Each row is a point on a landscape with many valleys, with its height.
From any point a ball rolls to the lowest of the 3 points nearest to it. It stops when none of these is lower. Distance is the straight distance between rows; heights are no part of it.
fasa: [  9  34 -60 -29   4   3  18 -60]  h=16.0
vomi: [ 67   5  55  14 -46  36   1 -50]  h=8.0
safo: [-15  22 -47   3  17  -8   8  -3]  h=31.4
Kagan: [-14 -37  23  12  23 -36 -26  50]  h=6.7
sipe: [-58  42 -71 -19  -5  -6  46 -19]  h=39.9
zolug: [ 13  13 -30 -14  11   7 -10 -25]  h=27.4
nafa: [-51  20 -40  20  18 -13  20  35]  h=20.2
Gof: [ 20 -17  31  -7  -3  16 -23  -4]  h=58.7
tipa: [  2  22 -47 -14  11   0   7 -30]  h=19.5
gop: [-58  10 -30  30  22 -21  14  50]  h=19.3
Zuzib: [-47  30 -54   7  12 -10  30  19]  h=26.5
per: [-37  28 -50   4  14 -11  24  11]  h=31.9
Rereg: [ -3  -6 -12   6  18  -8 -21  10]  h=12.5
topim: [ 22 -27  51  -3 -11  14 -21   3]  h=41.1
viko: [ 40 -22  68   7 -30  16  -7  -7]  h=35.3
Tovis: [ 41 -38  93   9 -36 -17   3  29]  h=28.7
kala: [ -4 -14   0  12  22 -14 -21  18]  h=18.6
gole: [-16   1 -28  14  24 -19  -5  19]  h=18.3
Ledap: [-14  40 -69 -26  -4  -6  34 -57]  h=15.7
ses: [ 40  10   5 -25 -13  40  -9 -48]  h=67.3
lov: [-62  34 -58  -4   8  -6  37  19]  h=31.3
Rif: [ 44  16  -1 -36 -16  46  -6 -60]  h=67.5
Robev: [-48  46 -76 -32 -16  -3  56 -65]  h=11.6
lesos: [ 27 -30  72   4 -22   4 -12  10]  h=21.4
Nufas: [ 25  11 -19 -23   1  20 -11 -35]  h=8.2
bukuf: [-20  37 -67 -16   4  -6  33 -40]  h=16.4
Dakid: [  6   7 -32  -2  17  -1  -8 -10]  h=34.5
nov: [-16  31 -55  -5  11  -5  20 -18]  h=23.5
ful: [-33  14 -34  21  22 -15   6  28]  h=16.9
Vit: [-59  -4 -20  38  26 -29   8  63]  h=21.1
gar: [ 19  19 -45 -28  10  12   2 -47]  h=17.3
Gis: [-37  37 -63  -5   5  -8  35 -13]  h=40.7
Dones: [ 38   2  18 -17 -16  40 -13 -36]  h=66.9
sezir: [ 15 -29  45  -3  -5   5 -27  11]  h=30.4
Fiked: [-36   1 -27  27  25 -23   3  39]  h=13.9
pegil: [ 29   0   4 -16  -1  26 -20 -26]  h=46.8
Lazi: [ 19 -45  75  -4 -11 -20 -12  47]  h=17.8
Sube: [ 41 -29  87  11 -36  -4  -4  11]  h=26.7
Tevur: [-12  -7 -17  18  24 -19 -10  23]  h=16.1
megor: [-85  10 -27  24  21 -15  23  72]  h=4.2
Tisan: [ 57  16  21 -18 -33  57  -1 -65]  h=67.2
lisid: [ 77  12  47  12 -50  45   5 -69]  h=11.5
lipag: [ 17 -43  69  -1 -13 -12 -17  32]  h=17.4
gunof: [ 30 -15  45  -5 -15  28 -19 -14]  h=67.8
bepov: [ 40 -41 100   7 -30 -27   4  49]  h=29.2
bepu: [ 24 -35  77   2 -23  -7 -11  27]  h=18.0
pav: [-50  44 -72 -23  -9  -4  49 -31]  h=29.0
zevak: [-79  19 -42  15  19  -7  26  57]  h=26.4
Vake: [ 13 -17  17  -2   6  10 -26   3]  h=67.4
nok: [-15 -16  -4  21  26 -21 -16  30]  h=13.5
Zefuz: [-28 -14  -9  27  28 -33 -13  44]  h=10.5
danu: [-47 -12 -11  35  30 -36   1  60]  h=14.9
zal: [ 25  30 -49 -38  -2  14   6 -70]  h=19.7
Navo: [ -1 -42  44   5  11 -26 -29  43]  h=10.2
Gima: [  9 -39  48  -3   2 -12 -26  30]  h=14.5
Laz: [ 27 -10  21 -11  -6  25 -19 -17]  h=60.6
siga: [ 57 -13  70  17 -44  21   0 -29]  h=14.4
Navan: [-22 -30   7  22  28 -38 -21  47]  h=8.3
Vezu: [ -4 -26  13   6  18 -13 -27  25]  h=24.4
Gurem: [ 44   3  28 -11 -25  46 -11 -44]  h=67.1
roge: [ 33  -7  32  -9 -17  31 -16 -21]  h=65.6

Where does a ball stop that starts at each point below?
gunof -> Kagan
Tisan -> Nufas
Vake -> Kagan
fasa -> Robev
Lazi -> Kagan
viko -> vomi
ses -> Nufas
Tovis -> Kagan
Rif -> Nufas

Call two points neighbours if one is among the 3 nearest of the other. Go from one point of each pair to the other, from neighbour to neighbour, staying as low as possible. Name the highest point that can't be avoided.
Nufas and Rereg -> per
megor and Rereg -> gop
Rereg and Kagan -> Tevur
Nufas and Robev -> gar
